Each row is a point on a landscape with many valleys, with its height.
From any point a ball takes the steepest step (drop divided by distance) to one of its 2 nearest points. It stops when none of these is lower. Distance is the straight distance between rows; heights are no part of it.
(151) height 6.29: [153  50 148 152  53 136 157 101 130 101 136 109 128 133 156 105 147  99
 134 106  91 170 139 121 112 116 159  85 160 125 105  70 149  94 122 118
 107 129 129 155 140  98 121 115 101 130 126 120 109 139 189 136 114  93
 157 114 135 175  92 149 180  94 120 103  96 163 136 151 103  94 113  70]
(878) height 2.88: [165 173 122 114 135 130 142 160 123  45 141 188 134  99  91 133 104 133
 164 138 120  80 157 125 173 163 113 113 113 133  73 174 137 177 150 102
 128 144  73 146 131  86  79 114 153 139 134  79  86  65  95 140 138 161
  66 130  91 128 182 143 152 141 147 138 100 137 121 111 142 104 147 142]
(712) height 1.40: [153  85 137 206 138  90 152 163 136  99 202 101 135  83 134 172 102  92
 167 165 170 149 134 113  83 215 140  84 184 111 139 101 167 150 166 131
 105  69 118 132 117 101 141 125 164 106  96  92  69  87 117 131 134 128
 120 141 138  80 100 153 133 207 153 138 177 132 121 175  47 156 114 126]
(137) height 2.59: [104 136 178 152  91 180 117  75 156 124  77  31 163 190 131  90  78 111
 102 125 112 164 128 154 130 126 159 148  87 176  47  95  98 133  71 115
 176 153 118 135 108 126 173 155 143 146  59 142 167 162 165 142 162 135
 132 112  79 150 124 153 135  91 181 138 120 133 181 126 158  77 131 105]
(504) height 2.53: [142 194 131 119 133 133 119 128 163  78  84 114 116 140  90 119 112 148
 134 113 119  96 120 126 139 146 114 149  85 129  97 151 107 145 128 156
 164 157 126 135 131  92 130 134 140 160 145 130 116  95 113 148 144 160
 118 160  97 113 160 130 100 149 167 141 136 106 177 103 158 136 172 141]
(488) height 4.28: [142 123 103 136 119 121 126 169 106 123 145 190 114  90 111 145 149 132
 159 129 136 118 150 109 162 105 112 103 132 130 127 130 118 115 129 118
 107 142 124 150 114 116 125 120 110 123 148 115 104  96 125 124 132 117
 124  94 115 144 108 127 146 106 135 108  95 157 135 156 121 105 114 123]
(790) height 3.98: [115  85 152 103  96 168 181  77  93 133 103  92 137 137 152  92 104 132
  78 134  90 141 119 152 131 107 151 128 136 156 147 107 150 127 142 115
 122 158 105 112 136 117 123 118 126 133 122 113 150 181 164 129  82 101
 105 137 139 158 163 128 156  98 119 138 108 149 122  95 132 115 114  80]
(277) height 0.94: [ 93 119 128 131 111 141  90 117 140 188  76  93 110 150 149 108 160 125
 114 105 111 169 128 133 137  85 133 132 117 153 130  93  75  96  84 144
 124 144 181 119 132 171 157 130 104 135 124 168 168 183 165 125 140 114
 200  90 132 148  74  99 127  72 129 137 126 123 130 124 141 117 115 102]
(642) height 3.27: [126 178 146  88 116 177 104  93 145  93  62 142  92 144 105 116 131 142
 142  82  75 101 160 138 167 111 123 149  84 114  88 167  89 138 122 127
 177 166 122 126 158  97 139 120  92 154 150 157 116 110 152 173 107 138
 124 128 104 137 140 107 101 107 144 103  89 143 163 103 170 117 161 130]
(711) height 1.35: [120  96 165  72 130 125 130 102 127 178  56 118 101 169 203 129 160 139
  74  94  90 196 111 157 129  69 108 132 140 126 144 127 116 126 115 153
 151 142 144 128 168 124 143  84  66 153 153 125 219 163 160 115  94  86
 123  86 159 135  98  98  94  78 106  92  80 180 107  91 138 136 108  82]
(40) height 1.87: [119 142 102 153 104 141 140 127 139  97 132 134 153 118 116 105 105 116
 176 121 101  85 134 103 127 131 136 129 118 131 118 135 131 136 133 126
 127 123 128 141 148 149  97 141 122 109 135 174  87 109 131 146 119 138
 173 139 114 140 120 133 155 145 128 141 156  79 128 133 133 128 134 153]
(645) height 4.54: [132 120 100  72 137 138 151 156  97 146 142 222 122 101 121 145 173 141
 147 124 118 112 133 120 164  72 117 119 144 120 171 166 119 104 145 113
 103 116 108 125 126 141 116 105 105 108 173 116 132 131 132 126 107  98
 118 116 134 140 138 119 144 105  86  92  88 157 101 149 139 130 116 123]
(531) height 5.12: [126  66 101 119 115 103 109 111 126 177 133 142 122 128 173 140 164 133
 122 123 136 165  98 113  97 104 117 105 169 109 178  91 105  74 113 148
  83 104 185 131 143 147 141  96 105 141 177 154 157 174 144 101 134  83
 183 108 153 134  74 135 122 131  85 110 153 120  75 130 123 145 100 109]
(776) height 3.35: [120 129 117 128 151 119 148 148 104 137 149 120 155 120 107 134  96 130
 120 157 135 103 124 132 125 164 134 143 124 111 159 123 175 145 166 127
 126 119 129  95 116 121  99 156 148 117 115 114  99 154 103 120 118 153
 113 162 141  96 157 135 119 145 109 151 152  95 106 118  98 158 125 157]
(272) height 3.66: [115  89 149  94 122 152 186  90  91 161 105 109 144 149 183 110 123 147
  59 131 117 143 108 152 118 112 144 121 163 123 189 109 167 132 172 119
 132 138 112 102 150 113 113 124 125 131 148 117 171 184 156 131  64 112
 102 148 174 130 165 123 128 109  86 130 138 152 100  80 124 144 101  89]
(441) height 1.97: [128 123 127 190 139 101 111 155 144 111 152  44 172 112 101 136  91  86
 137 168 174 150 109 115  63 191 152  96 128 157  97  97 148 133 123 140
 122  89 144 146  77 133 177 137 167 133  70  82 104 113 113 120 186 112
 128 120 119 124 115 142 137 179 198 171 192 122 169 170  91 112 139 138]
(65) height 3.21: [ 85 153 138 119 147 138  81 134 133 197  87  64 126 146 120 113 143 142
  88 135 160 152 125 151 124  90 127 158 102 174 123 108  94 111  88 175
 141 141 160  99 109 165 154 139 152 138  93 130 203 175 119  97 158 123
 139 120 123 151 125 100  93  93 145 155 127 115 137 106 144 119 128 114]
(907) height 1.12: [134  75 121 211 120  88 144 155  95 101 211 153 166  56 133 162 107  94
 191 136 152 110 167 106 109 182 143  79 194 109 121  97 144 127 149 136
  75  77 124 136 130 130 117 126 162  84 116 122  46  80 110 143 164 130
 119 111 113 115  87 149 166 206 136 125 176 135 118 187  81 137  96 127]
(121) height 3.34: [131 124 137 167 148 139 165 126 125  76 168 106 183 118 115 116  51 108
 135 154 112  98 125 121 124 191 135 147 142 148 101 132 213 194 177  99
 144 117 111 122 120 140  94 166 179 116  78 129  54 113 110 143 141 169
  82 148 111 103 161 136 157 154 128 150 160  99 122 146 103 138 130 144]
(453) height 1.80: [155 176 101 120 168  83  93 184 148  99 154 146 111 106  85 172 132 141
 163 137 178 115 116 123 116 141  95 127 123 105 151 154 107 133 123 146
 136 121 153 135 102  85 144 140 140 125 162  84 132  92  92  99 144 150
 108 154 123 101 140 125  93 173 155 129 137 123 137 133 119 142 146 162]
(181) height 1.67: [ 68 141 140 128 154 157 137 103 106 172 132  43 175 149 113  63 105 117
  49 161 181 112 114 163  75 127 169 174 105 170 161 109 140  96 106 144
 112 128 135  90 110 198 142 156 186 122  68 167 200 203 122 115 147 125
 134 147 147 135 166 141 137 135 119 182 177  81 116 102 155 119 149 157]
(912) height 4.78: [129  73 112  82 118 131 156 128 100 168 151 210 108 133 176 151 179 131
 135 128 137 159 108 125 127  78 107 118 181  95 187 155 134  94 150 125
  95  91 134 130 162 143 121  91  69 119 194 128 155 142 134 119  80  74
 129 121 164 120 119 129 141 102  70  77 104 156  71 118 128 144 100 123]
(876) height 1.15: [179 145 156 125 108 140 120 118 150  81  88 124  62 159 164 146 146 167
 119  95  83 144 111 136 110 121 113 116 117  73 117 158 112 145 150 149
 164 132  97 162 162  54 133 133  85 170 168 140 125  79 149 146  66 142
 124 176 146 100 120 136  83 158 143  95 114 134 161 106 129 142 154 128]
(197) height 1.52: [129 130 116 151 104 139 133 128 143 120 122 110 133 130 123 114 112 123
 143 123 120 121 124 119 119 142 143 115 120 145 111 108 119 123 121 130
 132 137 136 138 112 116 137 136 131 141 119 143 101 131 141 135 127 115
 147 131 109 140 109 131 137 115 155 144 140 118 145 128 123 109 123 121]
(395) height 2.81: [140 154 144 114 111 188 143  72 146  63  74 131  98 161 149  89 111 143
 138  80  45 101 152 122 160 111 136 139  83 107  86 164 101 146 135 116
 175 161 113 141 190  84 125 112  82 156 149 171 101 107 183 161  81 144
 149 152 106 138 128 131 128 119 122 109 104 115 163  77 166 133 141 110]
(987) height 3.81: [138 137 163  89 109 176 182 100 116  83 117 142 127 165 115 123  98 150
 105 129  92 131 145 128 174 151 113 105 111 128  65 137 153 161 139  81
 142 166  45 154 134  68 111 117 113 163 120  63 118 105 155 140  98 138
  59 112 111 172 158 132 148  86 154  97  48 178 146  94 151  73 118  95]
(108) height 2.18: [ 80 114 131  88 127 157 135  94  89 171 114  88 174 127  89  85 115 117
  60 177 174 114 127 157 116 124 159 146 107 176 145 116 137  95 127 105
 102 149 111  81 103 187 130 137 188 120  80 122 180 195 121  89 153 111
 100 126 126 151 171 118 158 104 115 182 140 123 103 111 137 102 136 116]
(547) height 0.54: [155 104 108 200 106 116 112 165 147  71 162 166 167  74 136 132 126  99
 224 120 135 102 158  79 144 137 107 101 151 118  87 143  96 149 126 138
 110  93 126 173 142 137  97 129 154  79 146 173  44  34 106 136 172 135
 169 108  80 133  94 155 150 184 162 114 138 113 144 175 109 129 138 151]
(986) height 5.70: [154 110 172 146 104 106  81 112 165 172  90  58  81 188 174 142 169 109
 116  81  87 177 140 151 125 107 130 111 131 117  93  83  95 120  97 159
 144 141 133 146 119 100 164 131  90 160 114 124 143 122 165 126 143 120
 166  92 133 121  72 118 114  88 152 114 107 171 160 144 108 121 107 100]
(285) height 3.33: [136  74 145  95 146 116 181 120  80 150 145 130 108 147 166 145 121 149
  85 152 119 146 118 149 115 130 128 136 188 103 191 137 193 142 178 123
 127 126  97 104 150 113  96 137 117 120 150 114 143 171 131 122  78 130
  75 163 178  91 163 122 113 112  73 113 131 144  87 103 104 174  98 114]
(291) height 2.82: [109 120 145 157 106 132  98 126 138 160 104  35 164 136 116  94 121 107
  88 134 175 172 120 150  93 126 142 126 114 176 103  82 105  96  88 161
 134 130 163 130  90 161 173 143 153 128  75 142 172 173 144 106 163 118
 149 105 119 140 113 128 130 124 160 162 162 113 146 134 123  97 134 116]
(543) height 2.76: [ 94 116 124  70 161 129 158 118  66 174 132 127 152 101  93 133 126 134
  59 180 202 114 121 149 104 130 138 125 130 156 165 120 160 106 148 103
  96 148 115  83 103 137 121 111 173 129  99  64 180 188 114  61 150 101
  52 112 142 134 181 121 133 100 106 172 128 137  86  97 131 116 118 130]
(601) height 3.67: [139 117 158 189 128 131 160 105 141  90 140  49 174 145 129 118  67 112
 116 154 125 125 103 131  87 212 165 129 139 143 113 103 190 162 167  98
 146 104 114 119 123 110 133 174 176 139  65 126  74 124 138 156 129 164
 115 167 136 100 157 153 155 161 143 151 166  98 142 135 107 139 126 120]
(627) height 0.86: [149  99 121 217  96  95 118 150 136  68 185 125 178  82 125 149 108 100
 201 142 134 128 150  90 100 166 133  72 170 119 103 105 122 137 120 150
 101  71 132 161 127 118 121 133 154  96 115 137  50  55 132 145 155 125
 159 111  99 126  72 149 157 200 170 134 163 112 132 171  81 135 125 137]
(24) height 1.19: [127 144  66 109 128 129 100 157 123 154 128 163 112 117 107 135 162 138
 158 117 139 106 120 107 140  85 122 146 118 137 165 139  90  99 122 132
 120 120 157 126 120 158 139 119 110 111 162 162 131 139 120 122 126 123
 176 113 124 134 109 111 106 123 118 118 123 111 108 132 143 129 132 140]
(671) height 1.38: [167  83 124 142  74 137 157 138 126  83 167 195 128  96 167 110 150 122
 182 100  89 102 156  94 141  91 124 103 169  89 102 127 118 138 151 118
 113  98  86 148 164 127  83 137 121  94 159 176  59  70 153 151  90 128
 158 131 108 130 105 151 165 148  94  88 110 132 125 141 113 127 119 122]
(575) height 1.53: [ 93 144 132  84 128 165  98 107 145 199  63 135  80 152 141 113 168 150
 117 123  99 131 137 135 176  67 116 164  80 160 135 126  80  97  89 143
 135 149 157 103 132 189 162  96  71 134 139 159 176 171 143 136 119 117
 181 105 130 160 113  82 113  66 124 118  78 140 128 117 175 133 132  88]
(626) height 2.91: [115 203 122 120 147 150 142 105 145  80  78 130 133 138  89  99  89 157
 135 114 117  61 117 126 147 153 136 170  81 126 114 179 124 172 148 133
 166 156 115 121 140 105 104 143 152 157 122 139 112 130 105 144 119 171
 111 184 103 101 190 124 120 143 140 154 141  82 138  88 167 156 161 159]
(398) height 2.13: [161 171 107 134 181  72 115 204 132  90 201 207 119  46  83 183 129 111
 183 148 198 108 137 115 125 160  86 102 143 109 133 153 127 160 127 115
 112 101 104 143  96  96 122 135 161  98 129  64 110  48  65  89 164 148
  78 131 126 107 132 146 129 193 148 119 140 153 121 163  87 148 145 162]
(834) height 2.78: [105  98 119 187 148 125 153 132  94 115 180 128 220  78  97 122  71  85
 149 149 138  78 151 104 118 181 150 107 153 154  99 104 198 137 147 104
  75 126 117 123 110 178  95 136 204  97  63 121  66 119  97 135 191 132
  96 115 110 145 132 153 185 164 143 167 153 110 105 181  97 101 143 150]
(110) height 6.46: [138  82 128 119  86 136 164 112 101 124 118 149 110 129 167 111 165 138
 121 123  88 149 136 132 130  89 150 117 156 118 139 102 125  96 133 119
 110 116 141 134 152 133 124 111  80 122 154 133 121 152 176 134  96  89
 166 127 146 147 100 121 158  91  86 108 106 148 113 129 120 129 116  91]
(373) height 4.29: [118 107 148  98 105 175 192  76  99 102 118 106 153 147 116 102  92 127
  92 142  95 116 139 137 161 131 148 108 108 154 101 117 159 125 138  72
 125 169  69 121 131 105 116 113 137 145 106  91 125 162 168 127 112 127
  89 111 120 180 162 145 180  79 134 135  80 164 136 105 148  82 112  82]
(609) height 4.13: [ 90 183 100 151 161 105 112 137 163  92 158  91 164 129  71 109  68 117
 130 165 181  82  96 117  88 181 138 156  87 147 122 140 171 165 129 141
 130  99 139 133  94 143 115 166 183 131  83 103 104 128  64 131 178 165
 116 166 111 100 175 121 112 186 170 180 203  72 144 135 117 146 174 177]
(923) height 3.95: [117 142 137 178 148 117 135 121 150 106 164  53 183 131  86 117  63 107
 118 167 174 109  92 131  64 202 153 137 116 136 127 121 176 163 164 137
 141 100 121 121  94 136 130 165 190 128  65 111  93 136  95 139 164 161
 100 166 128  94 167 141 146 190 167 173 193  91 162 139 104 142 149 157]
(855) height 5.54: [155 122 157 183 119  71  60 150 185 162 103  63  64 161 174 164 161 110
 132 103 122 190 126 141 110 133 111 116 141 119 117  88  89 126  90 182
 133 119 158 138  98  98 170 137 102 144 134 119 141  97 150 102 167 129
 173  94 137  95  54 120  85 127 168 131 127 150 156 142  92 140 110 116]
(59) height 2.51: [103  98 131 197  86 123 106 119 142 128 140  52 170 123 122 101 104  78
 136 127 134 154 129 122  86 142 182 100 139 158 108  72 129  92  81 126
 108 125 161 161  83 167 171 138 141 126  80 152 121 163 147 138 168 106
 163  91 103 150  85 150 165 129 161 153 178 116 149 164 107  88 134 120]
(316) height 3.37: [115 171 135  98 139 157 165  98 123 118  89 113 135 155 111  98  99 163
  95 144 113  95 113 145 138 123 134 159  86 135 141 148 136 149 151 133
 164 146 110  94 144 104 107 144 141 139 120 123 143 154 132 129  93 159
  76 175 122 112 193 121 107 123 112 150 133  98 129  63 154 147 139 131]
(103) height 4.06: [149 213 118  56 153 114 106 141 120  98 124 203  91 122  80 149 154 159
 122 111 143 105 158 137 196 116  87 143  88 103 107 211  96 152 124 112
 158 168  93 118 135  92 114 110 116 147 146  88 148 102  92 134 116 156
  48 131 119 136 198 100 121 116 109  97  70 175 143 119 174 108 149 152]
(403) height 3.05: [117 101 129 179 172 108 155 150 105 104 195 139 194  84 117 140  64  88
 156 164 143  92 150 128 123 201 133 128 160 131 103 113 218 181 159 115
 106 106 113 121 123 165 103 159 188  84  58 124  42 101  92 149 168 159
  90 130 124 101 137 142 158 190 135 148 174 100 109 185  91 143 125 160]
(859) height 5.42: [133 120 125 179 129  80  68 157 167 176 115  70 109 138 145 150 166 100
 144 117 146 178 114 121  92 120 123 119 139 132 132  76  87 100  86 179
 122 104 197 141 111 140 176 147 124 133 135 142 147 130 132  99 168 135
 192  91 115 119  53 118  80 130 168 141 162 115 143 156  96 144 129 142]
(615) height 5.28: [115 101  95 160 122 111  93 134 136 167 122  98 131 132 133 140 156 119
 135 122 151 156 108 118  94 114 143 116 138 124 163  83  84  78 109 160
 116 110 195 138 125 169 155 118 121 112 146 169 149 152 126 113 152 109
 199 114 136 137  80 128  99 149 124 140 172  87 116 134 121 125 121 143]
(331) height 3.71: [154 191 140  56 148 145  98 129 145  85  97 182  74 136  87 122 144 171
 130  84 110  99 151 138 178 114  97 148  90 101 106 212  81 139 137 129
 165 177 113 116 140 101 131 115  92 155 173 141 138  86 108 168 103 160
  86 150 113 118 171 107 110 127 122  96  88 150 143 119 183 113 170 151]
(598) height 2.17: [140  95  84 111 122 157 137 143 116 133 183 229 119  94 147 137 160 149
 176 111 106  87 149 105 177 102 112 164 157 116 166 173 126 117 145  97
 120  95 113  99 156 174  84 137 110  59 184 208  69 103  91 156  77 155
 161 161 125 118 133 129 147 145  53  97 116  99  86 152 126 164 107 148]
(144) height 5.90: [159  80 186 122  90 124 123  72 151 156  72  86  80 191 188 117 156 112
  95  83  58 193 149 161 130  90 130 125 125 117  84  97 109 122  89 146
 152 154 128 146 151  93 147 123  54 153 112 133 151 154 181 141 109 103
 159 100 148 145  79 113 119  80 139  90  75 170 166 124 126 112 106  80]
(969) height 0.76: [145  90 153 104 128 111  99 113 147 196  74  77 120 160 178 115 167 128
  85 113 104 190 112 157 120  85 121 130 139 144 139  76  84 108 115 164
 135 139 171 136 142 142 145 113 105 152 140 138 211 181 143 106 135 107
 163  96 153 138  79 109  94 104 108 108 108 153 109 116 126 129 105  84]
(265) height 1.79: [139  77 122 127 102 159 161 128 100 106 175 214 126  96 181 111 135 126
 169 119  74  89 164 110 165  95 128 146 159 104 122 140 156 140 163 101
 114  98  96 115 176 167  69 164 128  66 155 204  40 101 131 158  81 138
 161 134 126 114 123 141 162 138  59  96 123 120  99 149 121 159 107 125]
(242) height 3.20: [113 126 133  85 159 108 167 132  69 169 149 147 134 108 114 157 124 141
  68 165 185 127 110 152 111 145 119 121 162 112 180 136 198 122 166  99
 112 143 110 101 127 105 116 118 154 130 119  54 164 180 126  84 129 114
  35 141 172  98 176 138 115 105  83 137 131 157  86 100 114 138 102 131]
(276) height 0.77: [125 141  73 111 133 133  92 112 144 124 144 183 102 105 126 123 173 142
 176 111 134 106 118  94 148  95 116 170 124 122 163 173  68  91 122 122
 121 110 159 118 140 187 114 116  96  87 195 211 124 109 106 153  98 143
 216 166 130 135 110 118 111 160  91 111 135  65 102 121 167 167 139 148]
(805) height 6.62: [104  66 116 117  78 152 136 106 108 157 121 162 124 123 157  81 180 123
 142 113  90 145 139 115 152  71 145 114 121 152 142 110 108  75 105 101
  83 118 150 125 150 183 153  92  74 108 135 161 136 164 178 133 111  65
 197  93 131 173  82 100 175  72 103 124 101 138 124 159 144 115  95  79]
(246) height 2.30: [145 130 137 140 110 172 172  87 132  62 108 130 116 147 139  91  98 130
 128 106  70 100 131 116 129 140 146 136 114 112 101 137 139 162 159 108
 173 145  91 134 168  93  92 138 109 156 140 145  85 117 161 158  82 142
 131 160 119 125 149 149 144 125 125 127 111 112 143  83 148 141 134 116]
(661) height 2.15: [134 191 126 120 166 100  87 161 164 107  92 106 107 134  89 131 112 147
 127 124 168 125 101 137 120 147 121 137 102 118 115 134 102 145 115 172
 156 135 152 126 108 108 143 154 138 141 148  97 144 120  94 118 150 151
 115 157 125 115 151 117  82 154 172 150 136 102 159 106 140 139 154 153]
(149) height 3.04: [ 93 170 138  80 172 125  60 140 145 190  80 118 108 147 121 143 153 165
  93 121 181 149 114 132 140  77 103 173  92 142 138 130  90 113  90 191
 132 147 158  92 116 168 147 119 138 147 132 125 240 182  94  88 154 133
 135  94 125 137 139  89  50 101 130 133 116 125 108  93 168 123 120 133]
(38) height 0.67: [103 132  83  99 153 130 124 128 109 175 130 130 148 124 104 125 135 143
 121 152 164 110 102 127 125 113 141 141 113 140 186 115 116  96 128 134
 104 129 164  95 122 177 135 114 141 122 144 136 155 185 112 101 138 118
 145 139 134 137 131 114 113 128  95 153 161  93 104 102 151 136 122 142]
(597) height 3.36: [163 152 135  90 125 155 171 141 128  69 137 187 117 131 120 144 108 134
 126 118  84 116 155 122 178 150 103  95 122 112  61 157 146 179 150  94
 139 151  57 167 144  67  80 118 122 163 131  66  97  47 113 151 113 133
  60 114 104 148 166 151 159 116 134  92  61 178 155 115 135  73 142 128]
(944) height 3.77: [145 129 156 134 129 109 171 159 105 137 181 133 112  82 137 163 153 108
  85 164 175 164 119 152 105 157 115  70 169 119 136 107 175 135 132  86
 112 129 100 157  92  64 159  94 149 144 109  42 157 120 147  99 129  96
  57  92 151 126 113 154 128  98 141 128 117 187 132 157  86 111  99  94]
(383) height 1.92: [124 151 168  72 147 138  79 106 131 193  57 126  85 178 166 146 174 155
  81  79  88 164 145 163 171  57  96 142 122 105 129 138  92 128 105 167
 162 159 136 121 146 109 157  85  70 157 147 140 198 149 136 144 120 120
 120  97 150 111 112  83  76  87 122  83  72 165 134  94 164 130 129 116]
(251) height 2.64: [113 106  89 105 149 123 136 133 118 143 166 165 120 137 131 162 119 148
 136 139 112 107 110 104 151 140 117 188 142  93 189 158 151 122 148 124
 133 109 162  83 157 152 103 159 113  82 174 203 111 141 105 123 101 162
 148 181 162  93 135 133  95 161  61 117 157  65  81 116 129 174 117 176]
(791) height 1.73: [172 120 167 150 100 151 154 104 141  77 105  89  84 162 174 104 104 140
 111 103  73 148 117 116  91 158 133 118 122  98 119 116 134 153 157 134
 161 129  94 144 159  56 112 150 109 163 139 124  90 106 165 158  82 138
 125 173 153  88 127 152 117 162 136 111 131 130 153  95 110 147 111  94]
(232) height 4.97: [128  42 110  94 135 113 150 101 102 178 160 156 126 139 183 160 146 133
 115 136 132 160 105 127 106 117 132 129 178 100 207 114 156  91 161 134
  88  90 162  97 164 160 113  95 103 116 165 150 158 179 136 105 112  83
 155 127 172 113 109 139 133 131  63  94 157 134  50 120 116 161 100 120]
(990) height 2.48: [158 176  99 108 167  88 120 188 118  67 159 216 134  71  87 164 107 119
 172 141 159  93 142 127 151 158 107 111 132 129 103 163 138 187 147 101
 117 140  96 138 117  99  97 131 167 121 116  63 111  62  71 117 153 148
  60 112 101 124 163 136 156 144 142 136 102 147 125 147 124 117 142 159]
(419) height 0.64: [164 146 129 127 135  87 101 149 147 106 113 143  56 141 152 170 156 158
 139  92 117 163 107 137 117 121  87 104 137  78 145 167  77 127 131 155
 153 135 124 145 138  59 149 125  88 148 184 133 127  65 117 125  88 143
 127 159 143  88 112 132  75 164 127  87 118 131 147 111 118 144 146 141]
(906) height 1.43: [ 92 170 127 167 114 123  70 145 178 136 103 103 147 158  95 125 110 103
 207 104 116 120 139 107 164 143 144 152  90 164  43 136 124 155  89 127
 141 153 161 151  94 151 143 142 148 133  89 123 119  95  95 126 207 143
 163  81  71 166 128 117 144  84 198 161  91 131 180 175 160  90 171 155]
(224) height 6.12: [161  58 176 135  63 110 152  67 145 116  98  86  97 166 192 110 157 114
 115  94  81 209 136 127  82 111 155  91 139 116 109  85 115 120 116 138
 136 113 133 168 153  86 125 107  83 160 142 124 135 144 195 134  98 102
 180 115 143 143  78 127 153  89 122  99 112 167 148 135 106 125 106  76]
(571) height 2.01: [125 115 155 143  88 159 139  97 139 123  88  74 136 167 144  92 102 108
 107 116  92 145 129 142 108 119 147 121 107 153  97  79 105 124  98 125
 155 149 131 138 133 115 152 140 113 146 101 134 145 159 174 133 125 108
 142 117 112 162 115 148 138  99 149 142 119 129 163 114 138  99 117  87]
(212) height 1.16: [102 166  74 155 133 134 100 121 161 117 144 143 142 117 105 106 140 140
 183 129 129  74 120  97 130 116 130 178 103 132 162 167 103 103 101 138
 109 109 172 130 128 190 101 115 121  91 148 224 110  99 132 159 117 147
 221 164 131 132 116 127 128 164 110 134 174  46 121 122 159 161 141 177]
(635) height 2.22: [112 100 137 208 111 121 134 114 127 133 166  51 197 104 119 108  89  95
 120 154 157 140 118 130  60 189 174  91 139 149 116  92 155  98 127 126
 101 111 145 143  94 164 150 140 186 133  73 123 106 145 117 138 169 115
 134 126 133 128 114 159 159 170 169 168 201 104 148 167 104 105 139 133]
(973) height 1.68: [151 139 136 186 142  88 132 168 133 103 179  95 135  96 101 165 107  91
 134 172 187 144 110 124  81 205 135  81 141 129 119 111 152 146 133 126
 124  95 119 132  91  80 171 138 153 147  90  58 109  96 113 112 152 121
 107 133 123  94 137 142 122 183 174 148 173 138 152 150  69 128 124 114]
(238) height 0.95: [157 104  92 167  96 137 138 144 124  73 158 209 173  83 140 111 120 115
 196 106 109  70 155  75 168 117 126 120 145 129  85 141 104 156 133 111
 101  94 108 164 149 151  79 128 139  73 149 176  43  57 120 161 131 148
 157 106  78 154 117 168 173 145 129 112 118 109 120 153 133 123 126 136]
(771) height 2.62: [ 93 182 120  40 165 131  87 133 127 198  79 160  90 143  90 144 169 155
  97 134 167 121 123 130 174  74 111 166  88 162 157 159  82 111  92 145
 131 157 148  97 133 174 161  91 111 133 156 119 208 186 110 103 139 127
 128 115 140 154 147  64  72  91 121 130  96 135 106 110 177 133 127 132]
(892) height 2.41: [127 153 151  66 142 114  97 145 130 178  71 139  83 165 135 158 167 154
  79 113 134 147 134 164 154  91  91 133 122 105 138 147 109 129 106 155
 147 167 116 122 113 104 155 110  95 162 144  92 201 129 123 104 124 116
  84  91 159 119 138 100  80  84 129 112  69 178 136 111 148 120 132 130]
(217) height 3.52: [144  94 147 127 140 111 182 142  91 136 185 136 132  95 130 148 120 128
  83 166 171 140 124 148 100 155 127  91 179 119 164 113 189 118 163  92
 113 128  97 120 111  87 127 110 158 132 111  68 121 145 139 101 119 109
  64 132 164 105 140 148 139 107 106 137 129 169  98 124  80 124 102 103]
(808) height 0.41: [ 91 156 128 159 113 139  79 135 159 180  82  83 123 162 128 112 135 115
 151 108 121 134 153 126 148  95 140 157  80 175  99  98  88 106  68 144
 131 151 167 136  98 181 157 131 116 130  99 161 142 154 143 140 184 121
 191  90 102 159  82 106 130  65 159 156 120 116 164 143 148 108 139 128]
(427) height 1.20: [ 82 145  98 112 183 133 126 112 123 178 135  91 165 147 107  97 105 150
  80 159 173 103  95 135  84 126 137 178  96 130 166 116 144 110 114 153
 110 112 167  90 126 184 118 144 164 125  97 155 167 184 101 104 146 149
 132 170 146 122 162 121 103 167 112 166 194  58 100  87 136 150 147 158]
(945) height 1.09: [167 160 141 107 152  82 115 169 141 127 152 181  60 125 147 196 180 155
 126 108 144 178 116 156 117 127  72 107 163  68 156 175 104 131 138 109
 154 108 116 160 126  66 135 129  96 140 193 101 159  48 110 112  93 120
  88 146 149 102 117 142  83 152 121  70 116 168 129 140  97 151 135 161]
(613) height 4.40: [146 196 128  79 154 109 115 174 127 136 136 218  80 119  98 185 177 151
 116 120 147 129 150 145 166 104  80 130 126 108 131 176 124 141 111  92
 139 155  97 137 108  97 127 113 103 145 139  56 172 100 100 109 118 120
  42 103 152 138 149 113 121  95 130  95  62 199 133 143 138 110 129 152]
(227) height 2.97: [130 113 105  95 151 126 155 124 101 150 135 145 122 147 141 142 120 153
 106 146 121 123 110 131 126 124 121 175 150  96 193 139 171 131 170 125
 144 120 133  91 156 117  96 158 114 112 165 142 128 158 113 124  90 146
 118 184 154  94 160 122  97 137  68 121 139  94  87  97 122 163 111 160]
(1004) height 0.93: [ 83 158 123 167 115 144  89 135 144 138 106  82 157 146 100  98 102 117
 144 127 135 126 126 127 143 128 150 141  75 180  72 112 120 132  82 142
 138 143 147 153  91 175 139 133 152 149  77 128 132 131 115 129 177 123
 152  88  88 162 119 114 141  84 174 172 136 114 165 146 162  88 151 131]
(76) height 4.03: [141 136 128 118 124 124 162 167 107 116 145 166 116 116 118 145 149 132
 126 138 132 132 141 139 139 120 119  88 140 125 122 116 154 137 117 100
 117 154  87 150 105  78 135 120 125 135 126  63 119 115 132 117 130 106
  74 102 122 135 127 132 152  78 126 119  90 185 137 145 111 105 114 112]
(198) height 1.51: [108 133  95 161 101 158 137 105 140  92 146 153 142 113 142  84 126 124
 190 111  75  60 144  97 138 122 138 165 119 122 140 159 128 128 125 115
 123 115 132 130 157 181  90 138 119  83 147 240  68 104 145 164  96 149
 209 151 115 119 112 120 155 138  98 121 154  68 117 129 168 177 128 160]
(257) height 2.11: [ 95 146  98  54 146 149 101 130 110 189  83 165  86 130 109 131 184 150
 119 140 134 113 132 124 189  75 107 162  78 157 157 171  78 106 128 130
 126 132 156  82 153 194 152  78  78 110 171 141 184 182 130 141 107 117
 170 113 137 172 144  81  96  92 100 121  91 133 105 110 184 136 124 105]
(132) height 1.47: [177 178 119 102 173  86 105 165 138 109 165 193  89  94  94 184 153 152
 154 125 158 138 106 119 136 131  87 122 130  90 171 186 106 128 130 119
 141 123 118 132 118  74 120 131 122 128 183  92 151  69  81 104 114 145
  79 159 141  99 139 144  99 167 112 111 124 158 118 132 112 150 146 167]
(313) height 2.50: [ 96 106 143 202 138 124 140 107 110 115 180  74 231 112 108  99  60  85
 123 161 132 116 117 118  95 201 183 114 151 153 111 103 202 127 152  95
  99 118 116 124  91 179 122 160 203 112  43 131  85 138 126 160 161 133
 112 129 129 123 139 158 179 165 159 158 185  99 126 188 109 110 155 155]

Where does a ball stop that starts at each point below?
(103): (419)
(987): (419)
(313): (547)
(912): (38)
(242): (38)
(65): (547)
(149): (808)
(316): (419)
(626): (419)
(151): (38)

Write out the way that a ball takes from each point below.
(373): (987) > (597) > (878) > (990) > (398) > (453) > (132) > (945) > (419)
(110): (151) > (224) > (144) > (986) > (855) > (859) > (615) > (531) > (232) > (912) > (645) > (488) > (76) > (944) > (217) > (242) > (543) > (108) > (181) > (427) > (38)
(403): (834) > (313) > (635) > (441) > (973) > (712) > (907) > (627) > (547)
